Points, in no order, along strands that fork, close into loops and pass close to each other.
Two points are linked if the straight distance between their rows is under 95.3. Some points are linked to none.
Z_748: [ 32  22 -21 -55 -10  -1 -32  17  17  16   7  41  49 -10  33  -7   2  18
  -2 -11 -23   8  27]
Z_947: [ 47 -11  28  22 -20  -5   7 -17  -5  15  49 -46 -17  17  11  27  12  -1
 -29  17 -10  -5 -42]
Z_918: [-26 -38   3 -14   6 -23  11   9  24  24 -16   1  20 -17  43  11  10  39
 -33 -20  38   1   9]
Z_247: [ 26  -7  10   0  -2  10 -12   1   8  23  -2   4 -15   4 -26  -2 -11   8
  11   1 -18 -21   6]
Z_244: [ 39  -5  23 -16 -56   5 -18 -42  15   3   7 -15  -8 -18  33 -23   5  23
 -27   7  -8 -42  -1]
Z_716: [ 60  27   4 -29  -5   7 -40 -14 -25 -29  -1  10  18  -9   0  54   4  27
 -14 -20  19  -1  17]
Z_673: [ 67  11  19  27 -20  17 -32 -23  50  -8  24   9   0 -29  21   4 -16 -15
   8   8 -61 -35 -14]
Z_364: [ 10  15 -10 -36  18 -10 -28  28  -5  -3 -50  39  20  16 -55 -31  11  14
  -3  -5   5  -1  37]
Z_641: [-17 -42   5  -3  44  30  15   1  22  52  -7  22 -13 -45 -22  14 -32 -21
  -1  -7  -9 -43   2]
Z_267: [ 27 -15  22 -44 -28  29 -47 -25  35   3  -2   4 -19 -34  -3 -17  13  28
 -16  11 -22 -42  30]
Z_614: [-22  -8 -24 -29  13  -5  58   9 -27  45  20  15  22   6  30 -29  44  -9
 -13  -3  -3  18 -19]
Z_426: [ 36  67 -21  12 -24  22  14  -3  -4 -20   5   6 -21  26 -15  36  -5  19
  -1  14 -21   3  -4]
Z_515: [  2  12 -13  -8 -24 -20  14  -3  21   5   4   8  -8   6  46  -3   4  55
  -4   6  -5   0  11]
Z_394: [ 76  29  21   8  13  11 -16 -17  16 -32   3  -9 -42 -14 -25  -5  -3 -12
  -7  16 -20 -57   9]
Z_568: [  7  25  -5 -58 -19  10 -36  16  43   2 -23  22  24 -24  13  -9   5   5
 -14 -21   0  26  26]
Z_709: [-19 -12   7   4  -9 -23 -26  -8 -40 -18 -13  17  33  23 -35  10  -2  28
 -12 -16  31  37  14]
Z_455: [-17  -1  23  29  24 -32 -17  14  -4 -39  -2 -28  -8   0 -22  -4 -31 -20
  31  -6  33  29  26]
Z_570: [ -1 -36  29   3   3   7 -32 -24  28  -6 -26 -24 -28 -43  10  29 -25  17
   9 -16  35 -19  24]
Z_54: [ 11 -20  13  55  -4 -36  64  -1 -21   4   0   5  43  20   3  -1 -11  29
 -28  -5   1  -3  -7]
Z_731: [-37 -31  16  65  10 -23  22  10  -4  -9  22  13  19   7   4  38 -44  19
  15 -21  -7  36 -25]
Z_871: [ 47  62   7  -7   0  20  -9 -30  20 -45   4 -31 -18 -34  -5  -8  -1 -14
  -1  44  -9 -56  27]
Z_613: [-13  13 -13  39 -59  34  -8 -49 -15  11 -10 -28   4  29 -14   6  10 -10
  -1  20 -31  26 -22]
Z_955: [-30  36 -54   2  45  -5  35  17 -22  -9 -12  18  25  -1  -3  35 -35 -10
   6  -6  22   6  -5]
Z_23: [-14  -3   4  66   2  34  -2 -19 -35 -14 -35  39 -41  28 -39  21 -10  11
  45  -2  -9   0  -6]
Z_712: [ 63   5  11   2   8 -21  15   5  24   3  16  -1  26 -33  35   3 -22   0
  -7  11 -10 -42   1]
Z_971: [ 54 -15  52  33 -26 -24  -5  -3  -9 -15  44 -30  -1  28  -6  36   8  21
 -24   5   0  33 -11]
Z_341: [-50   8  10 -23   0  22  -6 -44  41  19  -2 -29 -12 -56  38   7  15  -4
 -20   9  11  -2  12]
Z_892: [-21   8 -11  44 -66  26  -2 -30   5  -1 -23  -9 -28  31 -23   0 -16  10
  -9 -21 -26  28 -27]
Z_167: [ -8  23 -12 -49 -10   6  -1  15  26  -5 -28  -9 -32 -19  -2 -42 -14   6
 -24   8  19 -16  31]
Z_151: [ 12  50 -15 -39 -38  10  -6 -20  17 -14  19 -33 -19  -2  39 -29  16   2
   7  23  -9   3  13]
Z_429: [-46 -49 -12 -37  47  -7  -5  -1  -4  42  12 -12  -3 -19  -2   9   9  16
  -8  16  33 -17  20]
Z_273: [ 55  21 -14 -36 -21  -9   2   0 -10 -38   3 -37 -25  -3   9 -41 -18  13
  -6  31  32 -35  25]
Z_552: [ 28  12  32  10  39 -18   6  17 -19   7 -10  -1  31  23 -58   8  20 -30
  -5   9  -7   7  17]
Z_541: [ 63   3   6 -39 -44   5 -12 -39 -19 -15  -5   0  33 -18  44 -10  38  24
 -28   0   9 -27  10]
Z_450: [  0 -10   5 -25 -23 -31  28  34 -24 -24  11  -2  18  24  21 -45  41 -10
   2 -24  13  63  -6]
Z_118: [-14 -30 -22 -10 -14  -9  53   5 -48  17   7  19  38  10  34  11  23   8
 -12 -27  21  15 -25]
Z_492: [-72 -27 -20 -11 -11 -25 -29   4 -40  11 -25  27  36  -1 -28 -28  32   3
 -33 -26  25  25 -20]
Z_574: [ 47 -15  -1 -31 -45 -17  37  33 -26 -39  17 -15  -4  15  45 -47  23  10
  19 -16   8  23   1]
Z_411: [ 24  39  13  26   6 -27  69   6 -13 -21  19 -26   7  24  29   6  23  -5
 -14  32   3  22  -4]
Z_452: [-30  25 -19   4   4  59  -1 -27   3  43   6   9 -28   0 -20  29  11 -20
   2   0 -33  -5 -33]
Z_383: [ 31   4  10 -25  -6 -36  32  10 -10   3  18 -34   3  18  25 -55  36  -1
  -2  45   7  -2  24]
Z_156: [ 23  25  -1 -38 -53  17  12   5  22 -21  32 -33 -40 -25  57 -27  -7  -3
 -12   1  18 -23 -19]
Z_292: [ 50  31  12   0  33 -16 -11  37  10 -26  42 -18 -28  15 -15  39 -18 -20
  24  12 -15  11   7]
Z_371: [-10 -22 -17  -9  43 -28  25  23 -35  37  27  29  42  27 -22  16 -10  23
   9 -14  -9 -12  -6]
Z_242: [ 20 -15  22  43  -4   1  38 -19   6  20  23 -25 -36   7   2  54 -13  19
  -8   8 -12 -27 -22]
Z_43: [-12   4 -47  -7 -59   3  29  32 -15 -13   7  16  31  27  35 -41 -21  -2
  10 -20  -8  24 -28]
Z_145: [  7 -14   9  31   3 -21   5  20  12 -13  19  17  15   5  15  39 -44  34
  22 -23  -5  15   9]
Z_20: [-12  21 -25  -8  39 -22  42  21 -23  23  18   8  14  25  -8  16  -9   1
   2  10   0   0 -15]
Z_57: [ 20  18  13  44  18 -48  59   6 -22 -16  -5 -18   9  17  -3  13  -8  14
 -16  14  22  -1   4]
Z_719: [ -3 -20  29 -43 -18   1 -13  14  33   6 -15  -5   5 -14  23   4  15  22
 -53 -32  45  15   3]
Z_891: [-37  16 -28  58 -29  -3  35  -4  -9  -8 -32  -4   9  27 -14 -41   3 -14
 -32   9  -8  25 -38]
Z_146: [-59 -29  10  19  -4  -9 -26   8  15  18 -17   5 -40   7 -32 -22   7  -3
   2  -7  -2  23 -11]
Z_291: [ 23 -30  -7  33 -44  13 -12   1  -6  -2   3 -11  27  -4  -8  -1 -63 -19
  23 -26 -17 -21 -24]
Z_946: [  4  -4  35 -20   8   4   2 -14  37  22  -3 -28  -3 -22 -15 -17  33 -13
 -45  13   9 -15  15]
Z_811: [-64 -12 -29 -15 -26 -15  -1   7 -11   1  -9   6 -33  -2  30   0 -17  36
 -10 -16  37  17 -13]
Z_881: [-10  34  -7 -68 -11  30 -46   6  29   7 -11   1 -25 -17  -6 -28   7  -7
  -5  -6  -3  10  20]
Z_73: [ -6 -27 -10 -15  20  17   7   8   5  42  53 -23  -5 -17   1   2 -31 -38
  22  29 -28 -23 -12]
Z_954: [ 78  25  26   7  38  31 -36 -37  22 -27  11   6 -43 -32  -5  41  18   8
  15  15 -15 -56  11]
Z_787: [-18  -2  -5  14 -40  10  11   0   9   0  18 -55   8  20  26 -36  -2 -49
  11  28 -14  34 -36]
Z_335: [-47 -64   8  43  14 -15 -15   3  -2  18 -26  57   4  17 -29 -18 -12  37
  36 -27 -37 -26  -3]
Z_616: [-21  27  -5  -8  29  15 -15 -24  29  36  13   7 -17   2  -8  29  35   5
  14  19 -41  14   3]
Z_35: [-28  37 -21  -3  27   0 -23   0  62  -2 -37  25 -16 -35  24  -5  -3  11
  10  12 -16  16  32]
Z_870: [-61   4 -19  45  15   7   4 -13  13   7 -41   2 -45 -35  -4  20 -23 -14
  -8  -7  22   0 -23]
Z_436: [-13 -10 -24  26   4  -3 -24 -30 -29 -18 -24  -3   6  -4  -3  -8 -38  15
  59   7   4 -19  28]
Z_540: [ 49  20  24 -35  21  41 -11 -14  15  16  24  19   2 -33 -29  29  31  -7
 -50  -8 -18 -58 -15]
Z_501: [-26 -34   2 -39  20 -22  36  21  -7  28  -1 -19  -9   0   9 -12  12  13
 -28  -2  50  -4   5]
Z_248: [  5   9   2 -20 -10  49 -56 -31  17  19   3  -3  -1 -20 -21 -24   8 -24
  36  22 -51 -17  16]
Z_284: [-23 -14  -4 -10 -18  18   5   9  10  34  -7  11  40 -10  -1  -1 -11 -40
 -44 -43   8  24 -42]
Z_424: [-17  21   9  50  18  17  14 -24 -18 -20 -12 -31 -54  -2 -23  44 -24 -16
  27   9  18   9  -4]
Z_93: [ 22 -22  34  -6 -48  36 -29 -16   3  29   7  -5   2  -8 -16  16 -12 -13
 -33 -35 -15  -8 -36]
Z_212: [-68  -1 -34   6  28 -32 -15   2 -32   6 -29  17  30 -18 -16 -24  16 -37
  -8   3  12  12 -11]
Z_729: [ 46  -7   8  16   5 -10   7 -11  28  -8  46 -35   9 -24  49  28 -36 -29
  12  10 -23 -23 -23]
Z_680: [ -4  25 -17  13 -14  27   3 -43  28   5 -18  -2   4 -37  24  14 -23   7
   8   8 -22 -29   9]
Z_221: [ 41  25 -12 -36 -31  -2 -24 -19  -8 -22  40 -25   1  -6  64   2  21   2
  19  20  -8  19   7]
Z_215: [-67   2 -40  43 -19 -34  45  -1 -30  -8 -26   8   0  13  16 -33  11   9
 -26   6  20  20 -31]
Z_911: [ 60  14   8 -32  -9   4  43   3 -41 -47  15 -36   6  -9  51   4  47 -23
 -21  -8  35   2 -19]
Z_669: [-20   3 -18 -28  -4 -23 -31  -4  -4 -19 -30  -8  -9  14  19 -13  20  42
  -5   2  38  22  41]
Z_869: [ 17  77 -21  -4 -20  22  -3 -41   5 -24  -3 -30  -8  -9  18 -14  13  -9
  14  41 -22 -14  22]
Z_26: [ 48  14  13  10  24  -8  18  32  25  -5 -12  28  18 -30  -1  19 -43 -20
  -9 -27  -9 -26   8]
Z_522: [ 14   0   5   5 -26 -38  11  28 -10 -17 -29   2  14  37 -33 -57 -24  22
  -3  -1   8   1  25]
Z_508: [ 14  23  27 -13 -12   4   5 -15  21 -19  -3 -49 -15 -29   7  -3  -4 -28
 -22   8  30  -8  10]
Z_745: [-66 -25 -15  19 -12 -30  -2  33 -19  -2   3  45   4  27 -37 -34 -25  28
  -5 -36 -13   9 -33]
Z_313: [-20  33 -25  25 -18  12 -18  -4 -23 -24   5  21   1  21  -6  33 -23  30
  25  -8  -7  66 -13]
Z_382: [ 11  24   8  43  -8  17   7 -14  -8 -21 -55  21 -27  14 -44  19 -18  22
  14  -7   1  -5  23]
Z_727: [ 18  30   8 -24  12  -3   6   1 -11   5   2  -2  52  -6  14  12  21 -38
 -22  -6  18  37  -2]
Z_511: [-55 -11 -30  14   4 -29  40  10 -42  -4 -11   8 -15  18  -2 -10 -12  35
 -10 -11  44  -3 -19]
Z_137: [ 32 -27  38 -19 -32  -4   8  18  13  -3  -9 -14   8 -18  14   8 -18  -7
 -45 -42  40  -2  -1]
Z_973: [ 23 -17  47  19  18 -39 -12 -13  -5  -5 -27 -44  18   0 -22 -19  15  -7
  -6  26  29 -18  42]
Z_117: [-27 -28 -22  27  -8  15  21  18   6  12   9 -11   2   3 -13  -5 -69 -41
  18 -24  -6 -18 -35]
Z_663: [-32 -17 -28 -34   2 -33  -5  13  -3   3  17   8  25   7  46 -37   9  11
  34  10  14  27  17]
Z_602: [ 19  37 -20 -31 -10 -26  -9  33  -1 -21 -33  23  24  15 -15 -47 -12  19
  -4  -9  14   7  39]
Z_193: [ 44  17  -9 -47 -13  17 -14  20 -21   0  55 -40  22   3  14 -17  10 -57
   9  23 -19   3 -14]
Z_396: [ -5 -33  26 -22  12  32 -40 -24  35  -5 -19 -24 -38 -53  -7   3  -8 -17
  18  18  13 -31  42]
Z_298: [ -8  -7  -6 -14  24 -31 -15  20 -19 -27   9   9 -24  30 -18  20 -27  58
  39  -5  26  -4  35]
Z_121: [ 29   5  23  -6  36  -1 -31  40  10 -22  -4  29 -15  24 -38  28   5  17
  43 -15  -9  20  35]
Z_885: [-14  48 -48 -28  21  11  30  -7 -19  -8 -21  17  17 -24  34  25 -11  -4
  -9   0  40   7  12]
Z_823: [-35 -21 -20   2   6  17 -48   2  15  14  -7  33 -29   1  -8 -21 -22   6
  72   1 -28   0  20]
Z_417: [-44  -1 -13 -34  14 -42  -7  34 -21 -23 -10  14  14  19   8 -16  39  36
 -19  -9  44  46  16]
Z_7: [-44 -21   2  -9  65 -14  -5  -4  -3  58 -12   0   4   3 -22   6  47  10
 -27  26  10  -1  18]
Z_460: [-48 -41  31  56  42 -23 -15  -4 -13 -19 -10   1 -21   0 -25  42  -3  27
  16 -13  27  27  12]
Z_726: [-17 -47  28  19  36  15 -11  -2   0  40  18  18 -16  13 -22  56   4   7
  21 -17 -12  14 -16]
Z_721: [  1  -8 -33   2 -31 -16  24  -3 -17  -2   9  -6  19   7  48 -22 -15  14
  23   4   4   8   5]
Z_85: [ 12  19  -6  -1 -35  26  15 -13   2  28 -11  -1 -16  24 -22 -25  -2   4
 -24   5 -25 -27 -16]
Z_690: [ 12  21 -12 -10  29  35  13   0   5 -12 -39  12 -23 -37 -39 -19 -35 -28
  13  17   4 -56  35]
Z_528: [-19  -5  32  25  -9 -14  -7  10  14   2   2  19   5  17 -21  21   8  16
 -24 -25 -11  68 -15]
Z_147: [-19   3  16   2 -21  -2  -7   3 -15   9 -16  17  -3  35 -39  11  28  40
 -44 -22  16  54 -10]
Z_529: [-15 -30  33  35  27  32  15   7   7  46  -5  38 -47  16 -36  33   6  -4
  22 -10 -17 -18 -19]
Z_921: [ 17   4  14 -20  -7 -17 -16 -14 -35  -3 -17  -6  49  13 -15 -13  35   2
 -16  -2  23  25  20]
Z_387: [ 40 -17 -17  -4 -29  10  42  -3 -28 -10   0 -38  33  -5  10 -46  -9 -39
 -14  30  12 -50 -18]
Z_129: [ 46  21 -19 -42  -4  31 -18 -13   0  15  76 -13  13 -12  35   2  24 -28
   1  32 -47 -31 -28]
Z_288: [ 12   8   1  -8  33  57   1 -20  27  -3 -12  -4 -18 -57 -24  -1 -14 -64
  28  25 -26 -47  31]
Z_177: [ 33  34 -37 -28 -29   4  29  22 -25 -41   5 -34  -6  18   5 -37 -20 -17
   9  22  22 -14   3]
Z_223: [ 11   1  18   8  28  27  27  17  46  26 -23  17   0 -34 -22  16 -29 -34
 -17 -25  -9 -36  -9]
Z_131: [-16 -29   4  30   7  16 -11  13  16  14 -29  65 -28   8 -18 -22 -25  21
  59 -15 -33 -18  14]
Z_428: [-21 -44  41  58   8 -31  19   9   4  13   7 -13  11  18 -25   3 -31  -5
   6 -18  -3  16 -11]
Z_157: [-21 -24  18  -8  28 -54   4  18  -9  31  15  -7  27  48 -19 -40  46   7
   2  25 -10  19  18]
Z_621: [ 16  30  -7  27   3   3  12  25   3 -28  27 -26  -2  23  -7  28 -46 -30
  23  -2  -8  28 -14]
Z_9: [-36   3 -43  14  -2  26  -1   1 -14  17   0  31  49  -9   6  38 -20 -39
  -5 -39  -6  26 -37]
Z_495: [-11  -9  -1  24  44 -43   2  29   8 -27  -9  43  28  11  -3  37 -19  57
   9 -37   6  17  23]
Z_915: [ 12  11 -11  -3  14  45 -20 -19  12   9 -12 -16  21 -28 -30 -25 -15 -70
  23  34 -32 -33   9]
Z_289: [ 46  23 -15 -53   6  22  33  -6 -33 -19  20 -24   7 -28  26  10  20 -26
 -26  24  38 -39  -4]
Z_231: [ 68  20   2 -43  21  19 -30  -7 -12  -9   3  21  15 -12 -23  36  20  19
 -22   0   0 -42  16]
Z_464: [ 33  25 -43 -20 -15  38  -9 -17 -29   0  15   0  36   0   3  22 -20 -18
  11   6 -13 -23 -12]
Z_125: [ 34  16 -13 -55  -1   2  -1  12  11  -8   6  -5 -10 -30   2 -31 -24   2
  -8  23  -1 -42  36]
Z_356: [  2 -55  24   1  27 -13 -53  16  18  12  -6  10 -13  36 -22  -5  19  62
  16 -15 -10   3  36]
Z_228: [-22 -13 -11  22   7  -4 -38 -20 -44 -33   0   4 -14  32 -32  19 -35  41
  66   1  12  10  20]
Z_305: [ 52   9   0 -35 -35  20   6   3  27 -35  31 -21   2 -34  48 -28 -16 -34
 -24  -4   0 -34 -28]
Z_477: [ 19 -10  19 -12  -7 -30  -3  13  -5  28  14 -32  19  28 -16 -63  26 -24
   9  42 -19  -7  15]
Z_245: [ 28  -7  -7 -29 -30  19  23   0 -34   7  45 -34  10  18  21  -3  36 -46
  -3  20  -5   6 -35]
Z_41: [ 47  16 -17 -18 -40  42  -2 -22  17 -19  52 -23  11 -20  38 -31  15 -34
 -14  27 -28 -48 -39]
Z_593: [ 17  -5  44  13  25  -9 -38  29   3 -37  -1  -2 -24  18 -43  20 -15 -14
  27 -14   9  48  25]
Z_61: [ 58   2  16 -16  52 -11 -25  34  11 -21  19  10 -20  -4 -13  41 -28  -2
  48   2  -4 -20  36]
Z_422: [-15 -31  16  40  41  17 -38  17  38   1 -49  64 -29  14   6  15  42  58
  40 -14  -4  -2  39]
Z_900: [-51   5 -14   9  -5  -2  16 -40   8  11  -1 -30   2 -35  58  -6  11 -21
  -5  24  11  19   0]
Z_58: [-67 -19   5  25 -11 -35 -31 -10 -44 -39 -26  23  34  20 -36 -23  16  14
 -13 -19  18  42 -10]
Z_375: [  5   8  20  20  47  -2  -2   5 -25  25 -10  11 -12  37 -69  25  32  -4
   8  16 -12   6   3]
Z_704: [-11   9 -28 -38  21  35  37  15  18  41  27  -4  -2 -29  -1 -11 -26 -50
  -7  18 -23 -28 -12]
Z_978: [  9  32 -27  19  -4  13  40  14   8 -16   3 -26  13   7   8  10 -31 -42
  -7   7   1   1 -28]
Z_353: [-90   9 -34  39  32 -56   7  31 -44 -19   5  25  24   3 -25 -15  16 -20
  -8   4   6   3 -28]
Z_831: [  8 -52  54  36  10 -25 -10 -15   3  11 -10 -26  34 -11  -5  16 -11  -6
   2  -4  16   0  17]
Z_419: [-30 -20   1   3  13 -32 -35   6  15  -8  -6  11 -23  25   0   7   5  61
  25   8   7  12  39]
Z_42: [-48 -21  -4 -45   6  -6   3   7  -8  48  14  11   5  12   5 -23  52 -16
 -29 -12  16  39 -26]
Z_558: [ 36  26  12  20   3  37 -13 -34  52 -22   9  -7  -9 -61  30  18 -21 -18
  28  13 -37 -42   8]
Z_688: [ -7 -58   4 -27  48   4   7  15  10  43   4   9  -2 -24  -9  26 -17  18
  -6  -2  12 -42  12]
Z_447: [-69 -31   8   5  23 -52   6  36 -30 -19  38  16  41  33 -10 -22  21 -20
  -1 -16   2  63 -32]
Z_92: [-43  27 -45   0  17 -18 -16  -9  29  18 -13  34  22 -23  40  -1   6   5
  21  13 -32  29  19]
Z_337: [ -4  10  24 -31   3  20  -1 -11  50  -5  16 -36  -1 -59  44  18 -10 -33
 -23  -2  21  -6   2]
Z_846: [ -4 -47   7  12 -54  19 -30  -5  -7  25  14   6  27  19 -13   6 -47  -2
   0 -44 -13  11 -36]
Z_159: [-14  -6  15 -37 -44  47 -24 -25  37  43   4  -2   3 -29   8  -2  12  -2
 -39 -29 -17  -4 -17]
Z_268: [-37  -7 -11 -12 -38   7  18  11 -22  -8  17 -39 -25  31   2 -22   1 -38
   1  10  27  39 -33]
Z_941: [-34  11 -30 -14  20 -10 -25  12 -18 -10 -66  45  -2   0 -46 -20   0  29
 -15 -17  24  -8  22]
Z_829: [ 27 -35  32 -32   9 -24 -38  38  43  22  24  -9 -14  28  -8   2  26  43
 -15   1  -8  -3  30]
Z_494: [ 53  53 -27  -5 -35  52 -17 -16  -2 -13  16   4  -4  10 -12  31  -9  -4
   6   2 -41 -19 -33]
Z_362: [ 31  11  21   9 -13 -35  47 -12  -8 -21  16 -33   5  12  61 -18  44  12
   4  27   0  25  14]
Z_854: [ 32 -31  10  14  22 -11  -9  21  17  24  49 -12  15  -6   8  11 -45 -36
  39   4 -38 -13  -7]
Z_600: [-41   3  -1  23   2 -33  12  16  -2   6  13  15  27  19   2  -7  12 -22
 -14 -16   3  55 -22]
Z_847: [-32 -36  -3  27  10 -45  45 -11 -23  29  -2  28  62   8  25  -4  18  23
 -17  -8   5  13 -11]
Z_852: [-29   0 -32  33  -9  10 -39 -59 -19   9 -18 -13  20  -8  10  -4  -7  -3
  38  27 -23   6  17]
Z_77: [-82  -7 -25   2   3 -53   4  37 -55 -21  21  35  44  21  -3 -47  26 -18
   2 -15 -12  26 -35]
Z_241: [ 18   9  30   6  16  32 -15  -8  28  13  13  -2 -45 -12  -9  36   8 -10
  23   1 -28 -13   5]
Z_603: [-37   9 -12 -33 -40  30   7 -24   8  47   4   4 -22   7  -2 -20  25  11
 -42  -8 -13  -6 -31]
Z_132: [-32  13   9  54  28 -22   6  -6 -25 -38 -18  -8 -25  11 -38  17 -16  -5
  21   4  15  39   8]
Z_17: [ 18 -48  32 -24  -3   8 -41 -12  35   4 -14 -20 -22 -27 -11 -33   1  14
  -7  21  -6 -44  51]
Z_771: [-29  -1 -10  49   9  13  18 -22  30  16 -28   3 -24 -23  14  16 -29   0
  13   5 -17 -13  -1]
Z_435: [-62  -4 -23 -13 -23  -3 -39 -10  -1  11  -2 -11 -45   2  -4 -18 -14   7
  19   5   8  30  -6]
Z_556: [ 45 -33  33  14 -43 -27  -4  10  17 -16  10 -29 -17  -1  12  -2 -44  13
 -20 -17  21 -17  -6]
Z_246: [-64  -6 -12  30  43  15 -26 -16   9  16 -48  35 -10 -51 -16  20  20 -26
  -6 -12   6   4 -10]
Z_785: [-16 -44  43  16  42  -5 -21   7  13   6  10 -12 -38   2  -4  71  -9  19
  28 -12  21  18  10]
Z_101: [-63   7 -29  20 -10 -29  45 -10 -27 -21 -13 -29  -5  -8  52 -28  28 -16
  -1  24  34  27 -17]
Z_115: [-54  16 -46 -30 -13  35  -2 -23   2  53  14   2 -13  -4  12  -9  13 -14
 -10  11 -21  10 -25]
Z_642: [ 46 -15  51  -3  -3 -34 -22  18  24 -11  18  -9  -5   7  11  27  20  35
 -26  -7   5  19   9]
Z_161: [-42  13  -7  21  24  41 -40 -20  -1   5 -35  40 -19 -18 -19  35   9 -31
  26 -22  -1  31  -9]
Z_361: [-13  32 -18   8   6  44 -29 -11  15   6 -11  32  12 -25   0  63 -26 -28
  16 -39  -5  28 -17]
Z_237: [ 52  -8  17 -12 -28  11  11 -26 -31  -1  48 -58 -15  19   7 -18  28 -25
 -26  28   3 -32 -42]
Z_788: [ 35  16  -8   7   0  -2  38  21 -20 -19   4 -40  21  17  -6 -23 -14 -46
  -4  25   6 -22 -13]
Z_744: [-34  -6 -17 -25 -28  -6  38  32 -40 -24  19  -9 -18  33  19 -21  13 -13
  -3 -24  38  65 -38]
Z_861: [ 26 -14  17 -56  20 -11  34  12  -7  34  13  -6   4  12  16  -7  53  23
 -44   7  22  -8   2]
Z_914: [-55 -24   7 -12  38 -13 -33  17  -3  37   2  -2  -9  13 -35  -4  37 -13
 -13  -7   2  31  -7]
Z_207: [ -1   2  22  27  15  26  -6 -31   2 -27 -32 -18 -50 -23  -7  57 -19  10
  37  -4  32  -3  18]
Z_82: [-20 -24  23  35  31   2  -6   5  52  16 -55  31 -44  -3   1  -6  19  38
  10   7  -8 -21  34]
Z_967: [-10  21 -10  53 -32  21  16 -20 -20  -7 -30 -39  20  38 -33  -5   9 -40
 -20  24 -12  17 -24]
Z_855: [ 36  -3  41  -6  26 -25  11   3  -3  15 -24 -25   1   8 -48  -5  36  -5
 -34  23  15 -26  22]
Z_309: [  6  35 -66  13 -21  32  20  -1 -23 -14  -4 -12  34  30 -12  15 -31 -32
  10  11 -17  -1 -25]
Z_431: [-30 -15 -17  -6  -7   8 -46 -44   7  38  -5   6  -1 -13   3 -16   3   8
  45  20 -34  -2  26]
Z_88: [-17  18 -16  29  40   0   3   7 -13 -14 -67  43 -25  -4 -41  10  -6  28
   3 -16  25 -15  24]
Z_632: [ 42 -30  25  21 -24 -45  17  -8  10 -15  24 -51 -13   2  44  -3 -21  21
   5  22  12 -16  -2]
Z_239: [-20 -20  18  14 -25 -37   0  33 -12 -27   0  16   5  47 -47 -40 -38  30
   3 -26  -2  15  -5]
Z_685: [ 15 -21  19  12 -35 -20  26  25 -42 -37  35 -34  -7  44 -17  -3 -33  11
   1   0  20  25 -14]
Z_643: [ 75  -2   3 -41 -36  16  12 -21 -24 -42  10 -15  18 -25  63 -17  47  -8
 -27 -13  18 -10 -13]
Z_302: [  4  26 -32  -7  -6   1 -25  -8  27  20  10  39  33  -4  31   9  -9  11
  26  -2 -51  17  10]
Z_109: [ 40  26  16 -33 -20  23  19  -7  32  16  45  -3 -11 -16   4   2  25  -5
 -59  -5 -16 -50 -42]
Z_645: [-20 -23  -5 -53   6 -30  11  29 -31 -13   6   0  19  20  30 -48  54  11
  16 -12  30  35  21]
Z_3: [ -4  26 -17  13  23 -12 -16  -6  32 -21 -50  12 -12 -25   7 -18  -8  21
  43  11  -8 -10  58]
Z_825: [ 63  29 -15  12 -25  32  -9   7  27   0  21  15   7   7   1  11 -28 -23
   7  -5 -64 -29 -28]
Z_907: [ 10   4   6  28  20 -23  15   2  37   7 -55  21  -1 -17  -1 -24 -12  26
  13  10 -16 -33  40]
Z_937: [-38 -15  -7  50 -41  11 -15 -13 -16 -10 -32  22 -41  26 -42 -24 -36  20
  29 -16 -15   6 -15]
Z_980: [-58 -49   8  45  31  -8 -37  18  -1   1 -29  71  -8  27 -37   4  26  49
  22 -32 -25   6  -2]
Z_649: [ -3  11  -6  -7  -7   4  11  24  -6  -4  20   3  54  12  28   2  13 -55
   0 -17  -8  64 -21]
Z_821: [ 24  -6  29  30   8  67  12   2  10  23 -29  55 -32  -1 -26  23 -11 -27
  36 -24 -19 -30 -12]
Z_342: [ 35  15 -17 -34  11  17  36  16 -15 -16  20 -11  28 -37  43  34 -32 -33
 -27 -10  42 -26 -16]
Z_80: [-34   5  11  32  50  18 -15  19  20 -17 -50  67 -54   5  -5  33  30  21
  30 -11  12  29  16]
Z_523: [ 54   5  27 -33  24  -1  18 -20  -2  23  39 -13   8  -7  12  -4  65   8
 -47  37  -7 -40   0]
Z_59: [ 47  30  19 -21  -7  18  36 -28  10  -9  34 -17   7 -24  27 -20  70  -3
 -57  13   0 -53 -20]
Z_930: [-31 -10 -22   8  56 -40  21  27 -11   9  -4  62  45   8  -8  39 -17  40
  -3 -25  14 -10   3]
Z_124: [ 60  -9  17   3 -40 -28  32  27 -43 -43  25 -19  20  38   9 -22   2   4
 -14  -1  12  17 -10]
Z_227: [  2  58 -18  12 -25   4  23 -11  10  -6  -6  11 -44  20   6  20  -3  54
 -16   4   3  10   2]

How many points has the smallest loop of links through each point below? Write - if it is on no loop.
Z_811 | -
Z_593 | -
Z_353 | 10
Z_85 | 7
Z_528 | 7

A fork is a point with three links, a tip a point with one. Leave the first point through the second and follow the links. Name the first fork or tip that comes.
Z_911 / Z_643 | Z_132
Z_125 / Z_167 | Z_80
Z_80 / Z_422 | Z_788
Z_914 / Z_42 | Z_157
Z_284 / Z_9 | Z_494
Z_477 / Z_383 | Z_914
Z_23 / Z_382 | Z_745
Z_885 / Z_955 | Z_855
